Each row is a point on a landscape with many valleys, with its height.
From any point a ball rolls to the lowest of the 2 points nearest to it. It stops when none of these is lower. Distance is the straight distance between rows; heights are no part of it.
Bazav: [ 99 136  80 120  94  43 163 140 152 102 109 140 188 111 162  78 130 103
 122 167 102]  height 6.80
nokug: [101 138 102 105 134 151 118 111 133 146 124  99 160 159  83 136 122 154
  52 109 144]  height 6.50
mir: [148 142 132  93 133 107 141 127 136  84  94 147 100 133 142  90 112  78
 171 118 142]  height 3.96
nor: [150 139 144 119 154 159 169 152 116 107 164 143 126 185 163  98 181 116
 116 111 149]  height 2.84
vinit: [155 139 116 124 126 213 135 148 110 139 149 159 158 151 105 128 128 143
 172 139 134]  height 5.16
Zufeb: [127 112 112  61  99 127 111 127 134  98  84 140  96 154 129 111 145 136
  62 143 161]  height 7.41
linuz: [117 162 119  85 177 134 134  77 157 140 132 107 127 105 102  74  71 111
 133 146 156]  height 4.99
dedo: [136 118 111 134 129  56 134 116  73 113  71 138 126 135 152 151 112 111
 172 160  94]  height 4.65
miz: [ 88 103 164 123 135 207 154 171  89 115 108 122 108 221 119  82 153 123
  98 148 129]  height 4.91
vonu: [129  96  34  87  98 183 135 126 126 137  78 130  82  77 105 115 153 142
  73 158 146]  height 7.04
Zin: [150  82 132 134 119 152 100  93 175 100 168 115 130  99 126  76 109 156
 138 102 174]  height 6.04
Pevi: [ 99 132  97  89 165 100 141  87 146 119 127 117 138 110 128 114  73 139
  47 162 104]  height 6.90
sefub: [127 103 195 122 186 101  89 134 105 157 144 128  81 107  90 169 120 126
 177  72 112]  height 2.99
tirov: [132  91 103 113 140 148 146  81 165 119  63 122 133 133  68 138 182 147
  87 123 145]  height 7.65
Ratar: [100 157 137 120  92  80 126 139 180 162  86 112 135  87 102 113  59 121
 179 120 148]  height 5.42
Peb: [150 160 117 143 159 153 124 117 109 172 157  74 126 112 131 137 108  91
 141 108 132]  height 5.62
ribos: [144  79 143 129 152 148  63 112 131 140 131  59 117 135 113 163 116 127
  65 133 136]  height 1.46
Damul: [110  96 210 108 128 184 161 168 104 106 119 119 120 202 123  84 138 109
  95 107  90]  height 4.72
pinaz: [119 145 113  98 193 133 144 116 101 107 111 126  91 132 135 128 102 149
 116 177 156]  height 4.81
zir: [137 118 127 145 102  73 145 107 138 131 109 113 139 128 152 110 139 194
 128 107 163]  height 6.83
Tev: [154 119 135  99 144 123 144  88 121  84 151 159 131 164 135 150 157 110
  96 158  90]  height 1.90
setur: [109 149 149 150 118 191 109 200 103 174 140 122  90 115 125 105  96  88
 131  63 131]  height 6.05
guk: [117 100 121 103 121  68  93 114 165 109 111 125 118  51 162 113  65 120
  82 145 108]  height 4.11
riloz: [137 143 147  82 107  99 162 126 139  74 159 147 122 164 127  60 222 140
  96 200 143]  height 6.44
Garap: [116  78 102 154 133 111  93  86 136 103 140 122 120  93 131 113 121 138
  67 105 127]  height 2.37
risoz: [141  75 103 125 133 107 146 135 135 130  63  83 161  88 149 105  97 149
 127 186 136]  height 7.85
kemu: [110 137  85 100 146 171 118  93 134 160 164 127 136 105  92 158 136 184
  71 141 120]  height 6.68
Pafur: [111 147 141 148 136 114 158  35 111 144 105 117 102 135 133 130 157 154
 102 170 108]  height 5.27
Gotov: [152 162 159 130  75 163 143 128 153 158 110 126 114 151 121 166 160 126
 111 119 154]  height 1.67
viz: [189 107 125 143 167  98 165  94 103 101 185 123 152 136 156 172 165 127
 156 105  98]  height 4.56
fida: [104  92 191 102 122 173  62 160 140 180 144 114  86 122  82 142 141  90
  66  68  76]  height 5.15
gaf: [ 86 139 131 159 140  68 186  48 144 129  91 116 116  98 143 115 117 143
 131 153 124]  height 4.97
foneg: [147 136 149 138 114 163 111 132 129 129 163 157 151 107 129 162 111 162
 203 135 127]  height 5.03
Turi: [146 142 115 112 128  81 180 166 103 115  98 114 111 123 156  85 198 193
 116 155 197]  height 7.09
nunuv: [100 141  57 118 156  79 151 150 123 142 115 116 142  81 163 101  76 121
 156 156 112]  height 5.49
lor: [156  65 123 128 133 165 131 109 125  88  65 106 116 143 122 134 211 116
  88 141 141]  height 7.76
suvad: [120 175 116 115 164 119 154 161 108 136 128 120 149 187 151 106 120  64
 140 144 145]  height 5.52
zat: [128 129 128 120  86 147 139 113  85 127 109 162 131 185 116  79 176 130
 110  91 116]  height 6.86
tet: [123  77 185 118 147 164 140  84 132 106 119  91  80 189 136 116 152 122
 101 149 140]  height 4.37
pag: [113 136 159 172 127 174 132 147 130 147 144 114  73 159 144 171 136  84
  51 101 114]  height 7.79
bupe: [138 149 163  92 132 143 108  92 105 131 150 148 112 176 112 147 119 122
  78 116  63]  height 2.67
lage: [131 101 207  98 144 178  99 209 135 149 138 108 140 142  82 148 114 119
 132  60  72]  height 3.54
Pafib: [128 114 106 136 122  65 147 112  88 108  57  68 154 112 156  74 174 127
 123 195 112]  height 7.46
dolem: [145 137 113 106 160 137 164 101 146 125 114  93  89 104 125  72 119 118
 130 125 183]  height 4.79
telu: [129 130 115  91 150  68  62 164 133 179 167  99 134  68 100 164 113 126
 150  91 130]  height 3.30
fepu: [146 103 123 173 125 132 147 154  86 106  82 110 177 160 134  86 211 111
 177 136 135]  height 7.98
sobat: [118 114  97  92 117  63 176 139 157  94  74 172 161 100 129  93 104 140
 159 159  76]  height 6.61
movip: [160 103 129  95 155  61 112  89 170  91 138 128 104  73 150 127  84  85
 124 125 100]  height 4.47
taso: [ 93 135 107 114 141 111 118 132 200 131 178 116 159 113 127 139  94  83
 215 108  93]  height 4.70
deler: [173 131 117  76 134 162 140 128 151  87 188 174 147 129 151 105 120 117
 175 122 128]  height 5.37
Savag: [118 164 179 119 125 121 147 166  85 116 142 152  77 200 178 113 136 118
 150 170 153]  height 5.13
Loz: [136 124 164 177 103 187 100 128 124 151 141 153 113  98 115 190 150 109
 150 128  64]  height 3.43
leme: [115 166 128 121 111 137 140  69 184 129 128 122 119  81 114 117 104  74
  97 162 117]  height 4.55
figan: [128 108 171 132 117 152 108 114 140 110 198 141 151 175 124 145 103 169
 174 110 129]  height 4.85
Sulez: [ 97 136 108 138 167 156  89 130  99 128 150 149 109 112 121  94  92 124
 121 119 102]  height 5.18
vuz: [ 85 140 103 143 124  45 160 124 132 111 140  99 181 152 174  89 124  98
 128 168 130]  height 7.00
zesa: [128 144 103 127 104 131 175 102 155 157 125 119 128  56 135  89  98 207
 126 173 138]  height 5.43
riv: [114 116 174 129  93 106  68 114 128 138 134 161  89  93 109 149 113 114
 145 128  82]  height 3.41
fofi: [134 113 149 138 112 107 154  92 154  81 102 146 115 136 126  68 143  94
 141 107 160]  height 4.17
bipi: [112 186 140 166 160 132 160 127 154 136 175 133 129 165 139 143 111  35
 136  78  98]  height 4.95
letir: [102 110 161 150 141 127 136 110 132  94 107 139 113 181 104  75 117  98
 136  69 119]  height 4.38
nisol: [150 123 112 116 105  80 161 106 151 183 131  63 150  51 144 151  79 169
 189 136 102]  height 6.42
Lubo: [175 143 120  98  85  95 133 110 131 167 123 113 120  31 135 162 106 160
 193 128 112]  height 6.57
ribi: [114 121 134 155 163  95 133 154 116 111 123 118 136 180 123 154 116 130
 143  46 148]  height 6.92
rugib: [123  99 154 123  85 131 100  82 156 113 116 143 102 113 124 172 120 207
 137 124 162]  height 6.56
Sitip: [120 119 132 120 169  86  67 181 114 168 163 108 142 128  99 174  92  94
 168  80  84]  height 2.78
pul: [160 157 120 144 149 159 141 100  84 175 155 109 162 142 119 153 126  91
 165 103  72]  height 5.44
dudu: [155 106  96 113  88 179  71 116 136 162  99  78 133  81 103 129 128 122
  94 136 133]  height 5.79
Vos: [159  81 151 141 127 154  99 143 118 125 134 129  95 123 102 144 138 176
 132  44 148]  height 6.71
Pefo: [150 120 176 109 124 129 107 199 114 152 146 120 157 160  94 171  96  96
 163  59  67]  height 3.18
Zalas: [142 170 108 128  81  69 164 140 150 138 157 105 169 104 185 138 151 143
  84 167 147]  height 3.57
sezun: [117 186 123 128 140  96 173 145 133 148 103  81 146 154 132 100 148  95
 116 133 187]  height 5.74
mub: [159 114 128 116  99  83 114 107 133 127  98  71 185 153 140 116  86 102
 167 137 135]  height 5.46
tema: [130 160 122  93 112 114 102 117 165 134 129 151 123  73 121 110  88  57
 143 167  98]  height 4.80
zadi: [135 190 108 108  88 103 168 151 123 156  62 140 155 125 110 128 148 183
 123 167 151]  height 5.80
vazak: [156 131 132 120 154 146  89 175 132 149 111 110  92 109  97 146  96  57
 117 104 119]  height 4.08
marem: [144  95 110 128 156 132 110 144 144 106 133 114 155 135  93 131 125 141
 128  55 150]  height 6.82
norit: [112 116 171 136 134 137 139 116 128  94 133 131  90 202 146  94 142  92
  73 166 143]  height 4.12
gos: [112 114 133 130 101 141  92 128 162 133  79 147 112 111  90 160 103 170
 129 172 135]  height 6.64
zep: [114  85 101 132  97 205  93 155  98 127 105 143 120 160  93  84 132  98
 106  95  93]  height 5.48
fal: [ 95 122 141 142 126 169 120 105 139 144  94 154  65 118  66 129 135  90
  76  93  96]  height 7.64
zuse: [139 120 134 190 108 133 146 155 111 111 117 117 162 150 162 167 168 134
 144 172 172]  height 2.64
mimuz: [ 96 158  99 147 161  75 166 141 151  82 163 162 120 132 153 124 101 146
 177 101 173]  height 3.45
tikip: [ 58 125 164 166 138 118  80 121 163 118 178 177 130 129  75 141 116 141
 149  90  90]  height 4.84
naz: [136 159  82 146 136 112 144 139 126 130 179 151 141 112 141 151 107 105
 176  74 107]  height 2.83
kuf: [102 108 157 150 118 190  76 124 119 166 171 151  42 105 101 151 151 137
  90 109 119]  height 4.01
gagur: [156 142 103 128  65  98 122 177 115 137 120 102 172 142 177 147 167 150
  80 155 178]  height 2.85
Tobu: [118 103 179 166 171 133 101 110 187 125 167 134 137 111 119 177 120  84
 187 121 101]  height 3.98
Fugos: [105 143 128 140 147  88 167  94 176 136 104 124  74  72 138 124  89 154
  98 150 154]  height 4.68
sigu: [136 115 106  88 134  48 142 119 183  90 146 115 122  81 166 148  74  97
 173 138 112]  height 4.73
Ralup: [104 152  89 153  76  68 127 146 139 148  86 104 148 121 157 121  73 117
 188 122 135]  height 5.28
fek: [138 104 122 132 149 152 131 138  90  83 172 164 104 164 158 125 156 156
 101 106 143]  height 2.34
Zav: [122 125 133 157 112 120 156 118 141  88 120 147 134 116 166 124 166 113
 119 187 153]  height 3.19
ramid: [122 132 171 124 139 142 151 111 165 129 100 108 161 199  77 161 125 106
 103 132 133]  height 4.30
zegog: [ 91 155  98  82 158 102 149 111 139 140 130 100 178 148 118  91 111 167
  76 156 139]  height 6.70
givoz: [123 160 130 126 109  78 135  77 146 110 119 114 112 116 159  90 127  64
 105 163 123]  height 4.21
betad: [121 123 145  96  84 203 105 185  83 147 103 155 113 168 112 108 102 113
 139 115  89]  height 5.60
Gufe: [106 125 107 163 130 155  88 134 145 159 124 152  74  51 103 164 140 138
  81 111 124]  height 4.07
Deva: [117 102 131 122 114  70  74 129 158 122 125 169 108  49 125 145 118 126
 121 121  79]  height 3.74
dab: [134 139 112  75 145  78 119 145 210 129 185 104 139  66 129 176  95 106
 201 126 123]  height 4.92
gukeg: [123 129 153 104 160  81 117  94 136 138 134 108 110 121  95 146  91 126
 194  95  97]  height 3.39
kero: [106 143 128 109 139  56 142 130 172 133 110 118  95  48 130 128  56 148
 116 145 107]  height 4.45
sinez: [133 177 140 102  71  91 115 141 146 163 121 135 105 112 108 147 108 144
 126  82 150]  height 6.09
Nedog: [134 139 132 149  77 123  77 167  91 151 169 119 132 135 180 150  85 129
 144 128 140]  height 1.50
valin: [ 92 157  90 158 165 112 131 146 121 116 151 175 113 110 149 153  95 135
 206 109 122]  height 3.17
bod: [171 175 131  89 108 140 171  97 104 142  98 115 116 148 127 147 170 140
 102 136 134]  height 2.28
vuvad: [126 158  65  84 160  95 142 141 115 115 130 146 141 119 109 145 117 152
  81 104 128]  height 4.74
togak: [149 186 143 110 183 159 170 136 132 121 111 168  70 153 114 139 124  97
 144 130 147]  height 4.46
Dor: [102 132 123 123 123 139 151  85 153 114  90 155  98 144  81 135 163 125
  63 113 127]  height 7.57
Nav: [121 104 142 131 111  88 144  92 138  82 116 141 141 116 174 127 135 162
 133 212 126]  height 3.60
Minav: [122 135 178 126 105 151  77 124 122 129 124 138  93 150 113 154  93  99
 115 139  97]  height 3.12
keb: [106  92 153 138 186 107 100 122 188 157 188 115 144  64  90 141 141 119
 197 106 105]  height 4.25
nota: [174 120 101  83 127 123 109 114 115 104 158 149 118  92 153 149 136 129
 105 131  96]  height 0.82
zozo: [110 126 103 168 110  81 201 118 131 126 125 116 186 112 142  85 191 193
 120 166 153]  height 7.99
zibe: [152 102 117 159  75 132 124  92 103 168  89  97 155  70 134 141 124 166
 138 143 119]  height 6.11
dubos: [155  91 200 108 160 174  89 199 145 134 119 115  98 118  86 147 121  75
 143  86 109]  height 3.83
pon: [106 129 154 159 125 172 101 161 101 118 168 173 102 166 159 170  97 151
 108 156 125]  height 4.76
Tek: [ 82 181 152 154 110 156  90 163 125 180 162 154 108 118 116 120  98  95
 145 112 134]  height 5.97
Ful: [106 131  78  82 106 109 165 119 158 109  85 158  98 117 113 106 150 156
  53 132 141]  height 7.49
Tibe: [ 96 147 165 152 139 114 122  65 120 135 149 117 128 160 150 194 100 141
 137 176 110]  height 4.20
Zotab: [152 108 113 105 117  87 210 127 159 123  89 141 116  43 174 142 116 169
  97 178 105]  height 8.10
Zit: [128 133  97 152  74 152 117  92  74 153  96 145  62  96 143 111 140 126
 106 120 130]  height 7.15
zuzab: [132  91 159 124 109 100  93 123 129  93 128 153  85 141 124 136 113 177
 151  82 144]  height 6.63
Kovom: [145 147 100 111 124 102 149 121 112 131 132 140 115 108 160  97 124 183
 158  97 181]  height 6.72
Mok: [119 126  84 149 138 129 109 133  85 125  83 138 161 126 115 152 121 123
  98 147 107]  height 5.95
gopag: [122  81 129 174 128 139 124 104 108 101  71 101 139 159 132  85 186  96
 118 143 136]  height 7.86
Zarob: [140 131 116 152 134 103 152  94 150 133 151 116  95  83 130 142 127 117
 182  86 114]  height 3.24
Supa: [152 130 165 130 114 156 148 108 151 118 114 101 167 170 116 116 145  45
 126 140 112]  height 4.64
leni: [108 143 136 148 107 224 134 159 123 141 145 159 172 185 111 127 126 148
 140 123  94]  height 5.30
genal: [183 135 137 127  97 117 180 104  96 132 105 103 140 154 135 129 239 147
  93 128 121]  height 3.16
Fur: [111 143 134 120 112 100  92 152  92 136 139 129 142 176 116  91  65 107
 160  90 114]  height 5.29
mis: [116  80 159 117 156 121  43 140 178 174 168 134 169  62  60 156 152 129
 149 104 112]  height 4.58
bupag: [133 156 130 132  94 125 136 160 100 111 148 129 146 173 138  89 236 125
  79 191 126]  height 6.15
fidup: [128 111 107 124 170 148 140 128  82  99  77 140 136 179 104 154 161 153
 111 153 110]  height 6.17
timak: [127 130  80 182 118 123  92 143  95 141 143 118 131  87 195 166  96 121
 142 157 133]  height 0.69
tiku: [146  81 130 155 152 145 114 120  88 110 125  67 139 153 149 167 119 121
  91 134 130]  height 0.34
vero: [122 153 125 143 161 141 158 120 144 134 122 130 196 174  80 143 149 132
 133 119 143]  height 3.99
salef: [135 144 138 123 108 130 111 170  98 134 205 185 124 139 154 141 100 104
 186  90  95]  height 2.42
Lig: [106 121 120 192 115 154 128 123 145 151 102 138 107  69 105 158 145 170
 142 107 147]  height 3.84
lag: [126 130  51 134 142 111 123 163  82 131  97 132 171  84 151 111 105 128
 122 136 126]  height 5.73
Gome: [113 114 113 115 106 147  94 116 131 134 123 115 118  87 151  67  78 186
 139 153 199]  height 5.86
Nogur: [145 132  75 142 157  93 165 143  95 113 131 117 170 122 129 140 169 165
 104  99 126]  height 4.53
gur: [129 158 145 116 167 157 140 180 131 126  89 137  77 138 115 135 119  55
 113 106 154]  height 4.28
lum: [147 107  97 108 177 116 157 129 116  97  56 133 143 132  97 129 141 129
 146 115 130]  height 6.34
somi: [146 149  90  95 143  82 202 142 125 131  90 123 139  96 144 114 124 163
 158 124 165]  height 6.60
padis: [124 159 145 157 160 134 189  91 156 123 117 132 133 162 110 132 180 150
 120 142 162]  height 3.61
Norin: [ 93 114 142 134  94 154 126  87 146 130 145 131 124 154 107 124 126 210
  95 131 166]  height 6.46
tegav: [123 117 182 127 151 166 130 127 154 123 145 135  97 145  99  83 104  99
 119  83 102]  height 4.57
sugus: [134 194 135 104  47  92 134 129 116 164 106 142 145 139 122 139 114 160
 148 133 128]  height 5.98
dekef: [149 103 150 116 161 139 109  93 133 121  87  91  90 137 113  99 124 112
 116 126 161]  height 4.61
pileg: [133 118 149 134 129  91 133  83 150  86 149 115 148 133 164 181 104 166
 138 182 114]  height 3.92
ziram: [138 124 131 150 114 123 129 104 134 173 117  69 153  68 146 152  68 163
 167 161 144]  height 6.28
Gaka: [165  97 180 145 117 189 115 127 141 131 137 100 144 147 127 137 132  97
 144 122 123]  height 4.93
meku: [108 146 138 147 123  90 141 124 137  93 124 119 112 149 164  70 170  88
  74 179 175]  height 3.71
ripa: [115 121 107 128 158 135 111  85 113 116 121 156  93 104 152  99  95 134
 134 157 138]  height 5.02
Ker: [152 116 103 150  62 165 110  99 137 149 108  95 165  72 146  90 124 132
 120 162 129]  height 5.96
gupu: [158  87  95 108 136 134 106 109 113  91 161 155  96 107 137 149 140 158
  68  88 129]  height 1.68
gup: [114 197  99 149 117 145 162 115 160 175 146 119 141  65 132 140  98 153
 165 125 167]  height 5.77
rekat: [169  89 149 104 101 158 112 171  98 125  92 116 138 172 133  90 135 139
 123 103 180]  height 5.78
buvet: [106 183 162 137 112 135 128 135 171 115 187 145 128 160 154 140  95  96
 145 136 148]  height 4.35
vuvag: [132 113 101 110  90 130  78 149  92 146 116 115 142 110 141  67  81 159
 155 132 151]  height 5.76
kiles: [119 100 127 108 128 118  55 150 127 145 103 113 115 122 100 197 111 142
  64 115 118]  height 2.21
tutot: [152 165 108  55 111 112 115 124 163 124  88 132 140 108 119 117  89 107
  98 157 129]  height 5.04
rogop: [163 131 118  94 144  98 196  92 182 108  98 101 132  88 154  77 139  91
 152 155 162]  height 5.01
selef: [135 112 173 133 170 109 152 160 111  85 147 105 139 198 111  98 220 121
 114 172 146]  height 3.78
Tiv: [117 187 123 136 111  97 152 130 177 120 178 119 141 116 181 167 101 118
 112 168 171]  height 4.10
Lub: [ 81 132 160 179 141 144  95 120 183 138 155 151 117 104  79 138 135 113
 121  61 129]  height 5.00
lugi: [123 181 116 132 141 121 169 112 117 166 164 120 169 161 112 130 143  72
 130  82  84]  height 5.19
Mas: [111 143 162 137 171 123 171 151 105 139 155  88 121 201 131 132 109 114
 135  44 141]  height 7.02
Buzal: [118 112  77  82 133 159 149  98 126 142 100 137 113  99 101 170 137 196
  79 181  98]  height 6.84
nurun: [109 149  86 137 133 127 176  95 122 156 108 131 144  78 162  76 101 150
 163 177 114]  height 5.25
faziz: [148 146 146 113  60 197 103 171 123 130 102 158 147 162 127 117 128  94
 123 148 129]  height 5.72
nuvoz: [139 137 127 114  81 172 130 175 113 114 132 157 176 172 147 100 189  95
 121 183 133]  height 5.88
tef: [160 128 170 159 125 127 105  75 116 150 143  95 103 116 133 195 119 120
 151 158 123]  height 4.48
Zov: [152 107 115 112  96 147  94 140 116 129  98  94 184 149 135  80 118 130
 156 130 157]  height 5.64
Dev: [ 88 123  84 193 132  99 131  69 103 136 127 126 145 101 148 139 117 107
 158 137  66]  height 3.40
popi: [144 120 196 139 132 180 131 149 125 131 205 112 165 178 146 133  97 132
 152 125 128]  height 5.05
Turun: [102 172 142 153 129 108 123  93 116 145 155 131 116 151 115 158 119 148
 129 113 116]  height 4.44
ruvef: [108 124 112 135  96  83 118 119  85 105 117 136 146 165 178 106 109 129
 197 152 119]  height 4.98
pes: [112 189  84 118 111 134 170 132 141 169 120 136 140  85 131 138 124 166
 104 151 143]  height 5.61
Raz: [106 134 122 117 153 171  63 143 127 146 150 172 143  90  88 171  95 138
 143 177 105]  height 4.39
navu: [ 98 141  95 177 123 176 118 161 103 156 126 137 157 169 119 118 151 105
  73  88 132]  height 6.69
Nim: [ 94 143 139 132 179 157  74 177 148 153 126 171 105 107  77 181 111 133
 123 109 107]  height 4.18
gekin: [106 125  89 144  93  37 176 149 104 112  94 115 164 110 141  65 209 147
 124 192 125]  height 7.75
gimo: [100 132 137 185 119 177 147 177 128 116 161 148 174 188 137  91 134 117
 152 110 148]  height 5.41
vema: [100 123 162 196 155 187 157 154  91 133 144 135 106 181 150 124 141 132
 134 100 140]  height 5.24
dopi: [115 111 120 141 177 168 130 134  66 138 119 113 137 196  92 133 135 167
  98  90 112]  height 6.37
mikal: [106 112 103 159 147 160 124 146  88 131 123 117 170 194 139  97 163 147
  81 124 135]  height 6.55
Nad: [141 151  74  93 189  87 168 150 136 104  93 135 136 113 105 115  95 126
 180 115 145]  height 6.48
Zop: [121 126 127 126 115  80 163 125 111 124  71  91 108 156 134 124 171 187
 106 145 184]  height 6.95
per: [127 159 125  80 106 100 159 122 120 101 135 165 142 158 126  98 165 167
  96 188 131]  height 6.62
Vogub: [161 117 112 141 143 115 162  86  90 117 142 133 150 148 130 142 191 179
 120 119 121]  height 4.00
mev: [123 135 138 165 124 143 105 151 182 145 171 167 136  84 105 197 137  97
 174 116  95]  height 3.73
Bab: [154 137 109 111  88 133  98 175  90 142 138 111 143 160 151 151 129 146
  83 122 139]  height 2.17
bimat: [104  75 184 105 158 150  58 142 161 157 157 117 127 110  62 151 151 130
  88 100  84]  height 4.90
Pobaz: [127 158  98 162 137 113 140 129 140 148  87 100 104  91 126 160 116  96
  86 118 154]  height 3.11
tene: [137 124 166 157 116 193 108 117  97 181 189 129  76  95 118 159 155 109
 124  97  65]  height 3.72
Nudom: [116 148 103 117 161 115 152 148 135  84 142 170  95 142 172  72 111 104
 162 137 167]  height 3.75
Mapo: [138  96  60  98 105 169 135 128 106 150  96 145 128  63 106 123 128 194
 112 158 120]  height 6.97
Zefo: [111 109 116 157 153  75 146 121 114  90 114  98 180 134 154  67 163  97
 158 194 135]  height 7.21
vogut: [124  97  73 112 145 203  78 136 107 139 118 155 112  99 108 105 121 103
 111 136  87]  height 5.34
ber: [150 148 163 177 103 151 136 175 116 144 107 124 131 157 139 180 153 130
 138 129 141]  height 2.14
Labo: [182 135 122 124  84 111 157 136 101 147 157  92 178 161 159  98 164  97
 163 127 141]  height 6.08
kilar: [ 93 155 178 133 170 142 120 128 156 131 168 161  80 143 120 123  93  63
 137 101  94]  height 4.75
zotul: [178 161  99 155 108 129 141 127 120 159 134  93 144 110 170 139 142  77
 143 150 143]  height 5.84
riti: [ 89 127 126 147 103  62  93 135 112 140 106 123 150 155 146 135  70 145
 186 116 134]  height 5.14
puvas: [135 116 166 140 108 140 118 193 102 127 156 147 105 156 138 163 112 103
 143  69  78]  height 2.80
Valut: [159 143 129  83 113  95 146 129 119 117 185 114 179 165 180 143 136  96
 145 146 126]  height 6.29
Godo: [119 127 134  88 103 154 146 105 115 104 120 182 127 198 120  80 189 169
 116 145 126]  height 6.76
mogu: [ 98 143 149 123 120 113 104 129 203 129 206 138 139 123 116 136  91 104
 183  87 136]  height 4.54
far: [161 107 126 152 158 125 147 100 154  92 202 136 147 101 147 174 138 157
 135 108 133]  height 4.96
gilov: [139  77 128 125  98 174  93 106 161 116 132  95 113  88 149 103 112 164
 137 164 187]  height 5.94
Pifa: [131 124 157 106  94 155  99  88 146 133 159 114 145 138  87 113 118 160
  90  86 125]  height 6.32
pid: [147 119 122 165 127  86 131 146  96  85 132 177 114 134 174 181 142 114
 127 126 112]  height 3.85
suma: [183  99 116 103 183 125  95 129  83 135 171 130 111  85 145 157 110 151
 142 106 107]  height 1.81
guvis: [153 142 134  57 130 166 101 108 122 125 180 140 121 119 123  85 111 122
 148 130 130]  height 5.51
tegud: [118  97  97 138 152  99  97 127 122 158 101 125 124  47  85 125 115 158
 151 102 112]  height 7.07
Lezu: [152 140 129 133  65 140 135  78  94 138 138 142 106 103 152  77 137 120
 128 118 138]  height 7.06
tak: [132  98 105 146 131  58 107 135 103  95 101 149 107 104 181 153  86 139
 150 144 102]  height 4.29
Mog: [102 114 123 121 152 155 109 147 125 134 143 125  85 189 130 178 136 122
  38 135 133]  height 7.87
boled: [122 147 103  96 192 123 110 159 166 116 115 154 125 100  89 173 101 144
 101 132 137]  height 4.42
somen: [169 129 108 101 160 151 159 121 172  83 196 163 141 123 128 129 141 134
 112 102 135]  height 5.20
kudur: [147  91 104 100 139 109 158 107 164  88  92 149 168  97 105 104 114 146
 146 138 120]  height 6.49
Ginog: [157 120 141 107 133 119 165 153 109  87  80 117  90 138 131  86 215 127
 130 156 200]  height 7.23
Toma: [178 104 129 104 106 151  98 168  64 118 107 118 105 174 173 135 155 110
  85 129 110]  height 2.79
Papun: [ 93 160 140 122 140 146  80 174 119 141 160 164 138 145 133 184  73 120
 150 166 104]  height 4.59
refo: [133  84  84 113 146 136 166  94 138 126  59  89 148 108 122 117 143 156
  86 167 134]  height 7.77
boni: [138  75 141 196 189 143 114  93  85 104 127  98 144 158 143 143 125 106
 135 123 107]  height 1.48
zogo: [ 75 123 166 147 109 224 150 156  81 161 132 129  78 196 160 103 123 136
 102 134 130]  height 5.08
malot: [ 86 128 140 152 124 104  94 112 136 140 185 144 152 144  96 178 101 176
 137 103 132]  height 4.66
samik: [160 117 116 117 147 143 164 155 112  95  88 134 198 167 116  77 181 127
 164 155 154]  height 8.06
Nibuv: [ 94 161 137 147 137 127 125 154  87 116 119 162 119 178 171 155 118 147
 130 180 158]  height 4.94
Bedi: [123 122  81 172 149 158 164 112 139 120  87 149 110  86 125 150 155 136
  99 137 143]  height 3.53
kag: [131 134 150 120 194 166 147 134 115 104 119 146  94 161 134 161 101 134
 157 127 155]  height 4.60
mefo: [179  99 121 133 102 110 128 134  78  88 109 157 116 142 171 145 183 103
 125 125 107]  height 3.38
Vafem: [132  95 151 159  58 165 128 107 109 119 131 157 118 150 136  58 163 131
 129 100 135]  height 6.96
Memor: [135 119 144 133 131 127 161 146  77 128 130 125 154 183 133 101 146 182
 191 112 158]  height 8.20
kon: [103 135 192 130 120 127 164 194 126  99 154 104 153 223 131  89 195 103
  98 141 118]  height 4.31
sof: [158 118 115  82 109 171  78 113 126 164 157 110  96  70 111 115 115 139
 129 144 120]  height 5.65
bubo: [118 139 155 121 189 148 183 122 120  89 155 132 130 200 125 115 180 143
 146 134 146]  height 3.23
Sama: [ 95  98 104 176 135 108  97  65 121 115 149 128 149 125 130 121 112 123
 116 111  86]  height 2.91
gaz: [156 128 126 128 122 107 101 134 131 141  75 108 112 109 120 198 110 120
  89 127 155]  height 2.69
Vited: [129 105  97 160 125  99 100 135 124 151 130 113 162 101 101 112 112 150
 157  41 131]  height 6.93
Giru: [139 143 152 101  86 114  74 137 177 141 138 128 128 111  80 131 112 121
 108  72 129]  height 6.19
Muv: [113 110 141 176 118 183  79 132 170 139 136 158 121  86  74  97 135  98
 150  84 113]  height 5.12
gar: [130 134 173 115 163 137  92 163 158 151 138 186 109  90  60 197 138  94
 170 100  97]  height 3.97
mabu: [144 117 121 129 119  65 188 137 133 146  45 108 139  71 160 112 114 128
 104 180 112]  height 7.97
Sig: [150 121 128 106 107 111 166 133 134 108 133 139 169 153 129  91 173 177
 198 129 156]  height 8.14
nobug: [168 102 145 138 194 140  79 138 106 148 167  92  88  94 122 184 126 138
 142  93 135]  height 2.45
puno: [112 177 160 160 130 100 169 156 129 103 141 121 119 190 168 110 152  76
 167 156 160]  height 5.31
gurop: [152 152 103  78  89 101 114 107 148 148 138  94 160 113 131  99  87 121
 126 153 136]  height 5.21
nof: [141  95 103  89 136 128 146 155 128  70 110 159 105 159 131  92 195 122
  87 143 176]  height 7.33
bipap: [110 139 149 146 108 182 138 143 144 148 120 135  95 155  85 147 140  76
  59  67  73]  height 7.71
nadap: [ 78 188 132 158 115 143  95 130 158 197 156 123 109  89 115 146  90 146
 181 122 142]  height 5.87

Call two points neighbours if one is among the 2 nearest of the other. Go from one point of each pair to the other, from neighbour to neighbour, staying as low as possible. Name the highest point that can't be avoided.
naz / Loz | Gufe
mev / Gotov | vuvad
Zav / figan | popi
nota / naz | gukeg
nota / tiku | Sama
salef / Sitip | Pefo

Where does a ball stop that starts at each point below?
Vafem | salef
Labo | naz
Zit | salef
Sulez | salef
